A landscape with many peaks, sampled at points; each row gives a point and its height.
A climber steps from a point to the highest of its 2 nearest points, and stops where none of them is higher. Distance is the straight distance between rows; heights are no part of it.
Kova h=190: [201  84 128 115 147 139 110 163 165 168 129 119 152  62 171 126 136 108
 164 132 143 108 150 133 147 122 124]
dugim h=209: [162 111 153 118 163 154  88 152 147 128 158 145 178 122 199 126 136  92
 105 131 128 133 164 167 123 148 169]
ralu h=538: [ 79 107 130 118 120  92 133 140 126 167 102 104 109 143  99 127 104 175
  86 123 155 111  56  67 147 136  57]
remuv h=516: [ 87 140 150 107 118 116 168 119 119 174 113 121 113 185  79 132 103 174
 116 106 151  59  69  67 126 134  82]
kibe h=680: [114 108 137  99 140 125  71 133  98 158 108  81 192  98 136 174 145 114
 146  60  93 147 125 154 104 144 183]
fugi h=238: [136  75  95 131 123  92 136 143 146 121 107 114 165 119 149 106 134 101
 137 159 146 112 186  96  54 126 130]
fik h=375: [160 101 127 168 112 140 140 153 139  77 124 114 122 106 109  90 123  91
 103 161 129 120 198 157  84 105 150]
popo h=589: [126 150 139 160 120 115 121  93 136 106 147 116 121 140 104  90 100 130
  88 172 169 134 133 111 160 153 134]
pofu h=579: [128 164 117 147 159 127 147 132 148 110 138 155  95 107  78 136 165  99
 120 169 145  98 137 113 147 184 118]
mopop h=385: [ 91 125 112  85 126 169 119 101 114  95 120  79 119 145  83 157  55 111
 153 113 120  93  81 129 128 140 139]
vura h=337: [124 124 132 113 147  70  94 151 115 213 111  96 151 128 172 138 146 125
 107 135 148 157  83 109 184 128 127]
Givos h=311: [137 145 166 149 136  85 120  98 132 117 168 183 117 141 163 123 122 181
  50 145 147 196  96 114 185 105  75]
rifi h=352: [158  96 122 129 111 124 144 134 145 140 157 131 146 150 161  93 104 151
 125 145 145 176 115 120 178 104 100]
Zokal h=662: [138 154  83  89 100 112 125 129 135 113 119 149 160 147  87 182 150 126
 176  97 107 105 125  98  51 119 158]
Liva h=205: [144 178 222 149 109 118  94  69 116 138 133 155  97  97 163 110  88 121
  97 159 195 114 133 137 170 139 109]
Fefe h=578: [121 123 106 106 145 161 113 147 135 167 123 124 171  70 127 178 153 109
 165  30  83 143 116 188  86 131 173]
Belis h=299: [106 156 177 148  93  73  94  96 131 172 126 147 104 132 164 113 108 200
  69 139 166 169  80 111 196 119  73]
davo h=342: [ 96 160  85 189 135 128 148  92 115 108 152 134  96 152 167 137 123 141
  80 165 120 198  90 134 134  78  92]
Mepa h=371: [174 106  90 135 121 147 140 149 136 123 149 150 136 140 166 116 151 146
 149 133 115 170 113 146 154 105 128]
difoz h=372: [131 108  93  87 122 138  97 106 123  87 118  66 151 117 117 158  51 107
 152 142 107 160 105 135 127 111 151]
naz h=400: [116 154  87 151 113 130 163 110  99  99 127 131 103 148  88 139 154 131
 118 137 121 139 118  99 108  97 123]
fuz h=245: [104 158 173 162 110 179 127  80  90  94 146 108  64  90 106 102 126 111
 152 138 132 130 158 177 165 143 123]
luk h=239: [173  98 147  98 160 114  90 155 129 166 142 132 181 125 193 129 172 128
 127 140 135 153 157 140 136 165 155]
fezek h=345: [ 91 154 158  84 146 149 146 157 113 198 111 122 102 154 112 136 127  96
 155  70 126  39 121 139 113 161 120]
Zim h=358: [ 78 139 129 142 115 150 221 111 124 120 101 138  93 149  91  99 110 141
 174 146  99  29 134 115 111 127 105]
zedup h=406: [133 187 139 119 157 145 171 146 132 146 148 150 134 220 100 157 121 133
  83  91 100  93  87 106 115 134 138]
karo h=96: [130 114 129 134 101 172 128 160 173  82 133 142 124  78  85 101 173 127
 181  61 108 119 191 187  77 165 140]
pinu h=656: [134 167 122 183 136 119 152  89 147  96 146 155  89  89  81  99 131 123
 126 205 160 119 154 104 160 152 108]
dok h=426: [127 156  89 132  97 130 145 104 108  71 110 129  82 128  53 136 118 123
 163 132 110 147 133 134 135  99 131]
Metin h=220: [121  50 106  98 130 122 181 166 127 200  88  89 145 139 162 116 147 151
 177 135 121  85 135  91  79 120 127]
rek h=325: [112 169 138 176 162 100 105 115 118  97 139 143 106 145 189 148  95 121
  44 171 131 196 112 138 143  70  97]
Nefal h=355: [ 91 138  93 143 128  77 117 120 111 175 126 108 136 134 153 145 120 144
  99 137 136 171  68  98 192  97  95]
rofi h=144: [148  81 117 103 148 128 122 153 154 181 124  97 151  58 132 120 120  75
 164 107 143 102 163 146 121 158 133]
tuvaf h=141: [131 120  92 111 102 183  88 154 187  77 158 143 163  58 143 131 175 129
 173  70 111 118 162 183  60 138 143]
gise h=98: [104 109 109 118 153 153 140 139 140 163 140 115 144  88 107 118 148  80
 161  70 127  83 160 144 112 176 137]
Vev h=356: [148 118  83 120 124  88  95 135 154 102 130  89 169 119 147 158  60  92
 113 168 144 161 128 113 117  78 142]
Sezo h=222: [110 172 194 156 100 131  98  71 105 122 114 118  78  90 124  96  84 106
 119 166 168 107 150 160 169 140 108]
naden h=188: [128  67  97 116 148 122 142 156 146 172 123  74 160 114 158 145 115 135
 169 161 119 106 104  80 114 106 112]
ragug h=363: [147 145  91 183 122 143 151 137 100 106 148 140 115 138 109 119 195 132
 100 128 119 136 149 115 111 107 167]
gege h=477: [134 128 137 148 143 128  91 114 104  89 115  96 126 156 119 146 110 127
  65 141  99 176 119 162 140 124 169]
tup h=276: [109  74  96 132 126 105 162 148 133 107 100 109 127 142 123 100 122 117
 150 150 120 122 141 108  72 136 104]
bupas h=495: [141 152 115 112 117 161 161 141 144  96 135 152 112 143  43 150 128 134
 173  72  87 112 135 146  97 141 151]
Vage h=482: [117 102  96 120  81 177 182 135 124 104 122 121 120 145 109  98 139 129
 194 115  97  95 157 140 101 116 140]
fuf h=310: [118 129 127 135 165  90  94 122 114 116 146 143 154 148 203 173 115 132
  62 174  94 194  92 126 169  72 121]
sos h=440: [114 160 151 124 164 153 156 124 126 145 134 131 136 172  64 131 147 136
  80 113 135  66 110  95 128 189 148]
vut h=531: [175 116 109 118 115 124  94 143 141 123 111 130 149  89 119 157 126 113
 152 107 105 170 128 165 100 105 163]
vutu h=335: [124 115 111 153 115 119 167 114 127 134 165 139 132 156 121  94 141 184
 108 133 149 172 103  80 151 124  87]
tanu h=282: [107 113 111 114 114 126 130 114  96 190 103  71 142 124 110 105 126 127
 132 126 144  95 109 102 155 136 159]
tulel h=520: [ 93 171 114 149 162 161 159 110 118 132 121 135  87 120 109 139 154 106
 128 160 137  83 101 116 127 168 102]
Tidu h=152: [123 114 134 114 106  72 134 139 122 158  99 135 101 109 137  70 116  80
 173 158 156 110 208 148 130 122 127]
femu h=267: [120 128 148 137 103 170 107 121  99  87 141 133  81  89 137 112 143  95
 171 109 114 147 171 190 159 126 119]
luzi h=575: [164 101  85  94  80 176 157 161 162 113 120 146 156 125 115 131 152 164
 207  92  85  79 130 122  70 103 156]
sol h=604: [129 138  97  93 131 138 121 140 133 108 109 158 157 184 120 171 156 143
 155  92  85 152 108 123  64 150 148]
milof h=501: [128 150 145 157 127 128  93  73  82 108 120  83 120 136 145 140  92 150
  65 152 121 162  99 145 162  77 161]
Ler h=359: [ 55 154 110 160 143 107 111  75 125 132 131 136 124 152 169 157 105 177
  43 159 119 196  58 133 149 120  90]
Gimo h=422: [178 113  91 134 129 148 155 192 188 124 124 167 121 122 131  98 174 143
 151 124 105 150 122 170 107 141 129]
kezuk h=454: [116 192 101 118 104 161 181 112 130  63 141 150  85 165  39 157 119 139
 170 117  91 100 141 124 115 115 140]
Givo h=309: [ 74  92 104 109 133 109 182 129 116 132  87 119 102 160 104 109 104 111
 167 147 126  68 115 101  90 144  88]
Gelel h=553: [121 173 160 127 105  63  60 121 112 128  99 120 124 157 153 139  73 116
  81 126 152 165 120 144 182  61 154]
Vunu h=268: [147 110 114 103 161  83  82 153 141 172 124 136 193 139 176 163 161 120
 119 133 109 178 127 135 103 160 158]
fak h=463: [ 92 195 148 125 171 187 152 141 134 120 128 160  81 150  99 170 142  82
 148 104 106  62 107 151 112 163 101]
mog h=165: [183  80 129 135 138 149 132 146 146 164 148  94 159  89 194 134 122 141
 158 174 116 120 101  95 160 103 113]
Dafi h=416: [ 95 103 122 162 100 148 200 125 103  83 104 127  96 153  87  86 126 140
 174 153  91  72 171 127  97 109 128]
kig h=528: [110 182 167 139 109 108  44  68  94 130 108 131 123 144 167 134  85 144
  64 145 134 167 108 174 195  87 169]
bev h=777: [154 101 179 109 131 131  62 123  92 136 123  90 172  95 142 151 143 120
 110  87 131 141 137 132 138 142 173]
kimin h=444: [168 120 151 152 122 130 114 145 167  84 154 140 137 113 114  93 135 106
 120 136 148 124 217 154  85 152 162]
ziron h=320: [109 132 130 151 113 107 150 112 135 104 197 169 128 134 144 120 116 179
  68 129 144 215 116  99 159 105  51]
fevi h=308: [ 83 119 134  95 131 135 136 142  91 206  89  74 122 107  90 126 133 112
 146  71 142  60 109 120 142 142 152]
Lunid h=741: [153  78  84  87  96 161 124 157 170 148 131 140 160  84 153 119 178 148
 216 118 118  83 157 131  93 139 143]
diz h=557: [100 108 137 108 145  69 106 129 126 131 119 123 134 162 114 138 134 170
  71 133 158 148  97  69 130 158  85]
Buvof h=54: [115  99 162 124 133 135 133 145 123 103 108 103 106 102  59  96 122 108
 140 107 128 112 160 159 114 198 146]
Taze h=530: [166 112 155 134 144 124 143 140 154 128 156 123 122 131 125  75 118 120
 101 155 163 129 172 132 139 166 133]
ludo h=262: [148 146 165 147 135 117 136  94 111 162 126 150  90 113 124 110 166 161
 103 155 169 131 107 105 168 175  83]
mivu h=55: [108  89 122 121 109 136 146 143 149 102  98 127 119  88  57 104 122 113
 188  81 107 106 180 177  67 158 141]
Sil h=537: [177  78  96 111 102 149 133 202 201 149 120 149 129  69 158  91 179 134
 169 135 118 105 147 167  91 130 133]
dag h=714: [159  96 149 120 147 173 100 122 106 103 139 135 159 133 164 157 191 154
 128 120 107 128 117 111 129 145 141]
zod h=292: [163 140 171 125 121 149 100 117 109 111 138 150 109  84 164 120 123  91
 156 133 156 116 163 155 175 117 119]
daneg h=312: [192 133 181 123 114 131 119 141 130 122 139 159 113 117 184 126  98 106
 142 147 148 134 141 132 161  71 107]
Bulu h=293: [106 116  96 114 162  73  78 143 125 143 123 128 187 162 187 171 136 126
  91 152  95 188  94 125 141 125 145]
gove h=263: [108  72 102 122 109 125 175 107  83 172  96  94 129 117 145  98 134 128
 164 150 123  69 135  96 128 102 136]
lora h=588: [172 117  56 115 101 126 114 129 134 120 123 127 175  93 118 161 154 125
 179 117 108 141 142 119  86 106 158]
Bupuz h=415: [ 81 158 119 142 148 174 149 116 138  75 153  95 100 146  40 128  89 119
 122 131 118 123 134 151 128 160 163]
lasa h=191: [148  85 121 113 105  81 124 129 141 142 105 129 147  87 163  92 115  93
 170 160 148  84 213 104 104 112 131]
dute h=175: [144 111 113 112 141 182  79 138 156  72 164 134 170 103 164 132 142 120
 139  93 106 152 165 189  97 150 168]
patip h=328: [172 150 200 130 118  98 151 154 134 158 158 176 125 155 197 115  92 136
 123 116 173 140 128 104 165  52 124]
totu h=323: [151 124 105 191 100 142 147 115 121  92 153 123 123 125 145  93 140 128
 100 171 138 131 167 117 126  76 134]
lirar h=283: [144 130 162 135 108  79 117 107 114 194 117 128 111 116 143 103 139 164
  98 144 190 136 126  93 187 106  93]
pul h=550: [143 140 140  90 144 173 139 136 126 112 130 153 141 161  99 160 153 136
 156  59  89 109 112 132 107 164 158]
Reg h=369: [ 53 147  87 141 146  95 134 112 109 149 139 142 130 170 136 154 121 168
  65 127 129 171  52  95 147 110  80]
dira h=397: [ 85 164 100 108 134 139 105  87 120  87 130 101 100 153  65 132  74 134
 132 137 128 140  93 144 158 158 146]
Nopov h=587: [129 104 140 120 139  90 103 130 123 100 130 155 126 153 158 136 159 138
 107 159 143 156 118  86 113 158  70]
Gakur h=447: [122 132 124 151 153 161 111 123 130  70 144  95 131 131  97 123  94  95
  90 134 117 153 151 179 114 149 178]
Nok h=383: [ 79 174 108 134 149 119 159 138 116 167 125 146 132 199 118 155 145 148
  68 101 103 144  57  99 140 121 127]
lev h=478: [105 158 136 116 137 131 182 110 145 145 131 136 121 172  73 134 146 156
 109 130 141  55 113  57 107 160 110]
pago h=636: [134 120 132 117 137 136 117 110  89 118 126 145 143 154 147 161 187 163
 142 134 130 127 102  73 112 145  96]
Zisu h=542: [161 154 151 151 144  98 116 156 144  94 115 160  90 124 132 122 103  86
 112 137 124 176 162 175 149 102 143]
zata h=577: [137 164 180 134 146  83 103 144 145 112 124 139 111 155 127 110  53 101
  75 123 155 169 126 167 177 103 163]
rutig h=673: [135 107 161 114 137 184 100  97  86 134 138  99 141  97 132 134 165 128
 139  98 133 102 132 121 135 163 142]
ral h=338: [145 112 173 119 126  91 139 158 151 158 162 148 140 156 201 108  82 159
 127 139 169 172 134  92 160  57  80]
Loz h=241: [116 173 155 167 119 138 149  68 110 157 122 147  93 128 116 142 166 190
 103 140 147 110  56  96 129 173  78]
pumo h=496: [178 121 150 126 127  82  99 156 140 132  90 138 146  98 137 142  89  87
 135 111 119 192 146 179 109 109 145]
fule h=398: [108 172 148 106 144 157 173 161 123 156 128 155 102 135 108 151 156  77
 173  57  93  33 154 145  92 137 115]

Where does a climber stop that starts at each point below?
totu => pinu
fuz => Lunid
zedup => dag
ludo => Lunid
dira => zata
lasa => Lunid
tanu => pinu
Liva => Lunid
naz => Zokal

Call two points neighbours if one is among the 2 nearest of the other. Go from one point of each pair to the other, from neighbour to neighbour, staying as high as possible. Name the lowest point that can't be avoided.
dag, pinu => totu
Kova, zata => mog
zata, bev => pumo
Zokal, dag => vut
dag, bev => rutig
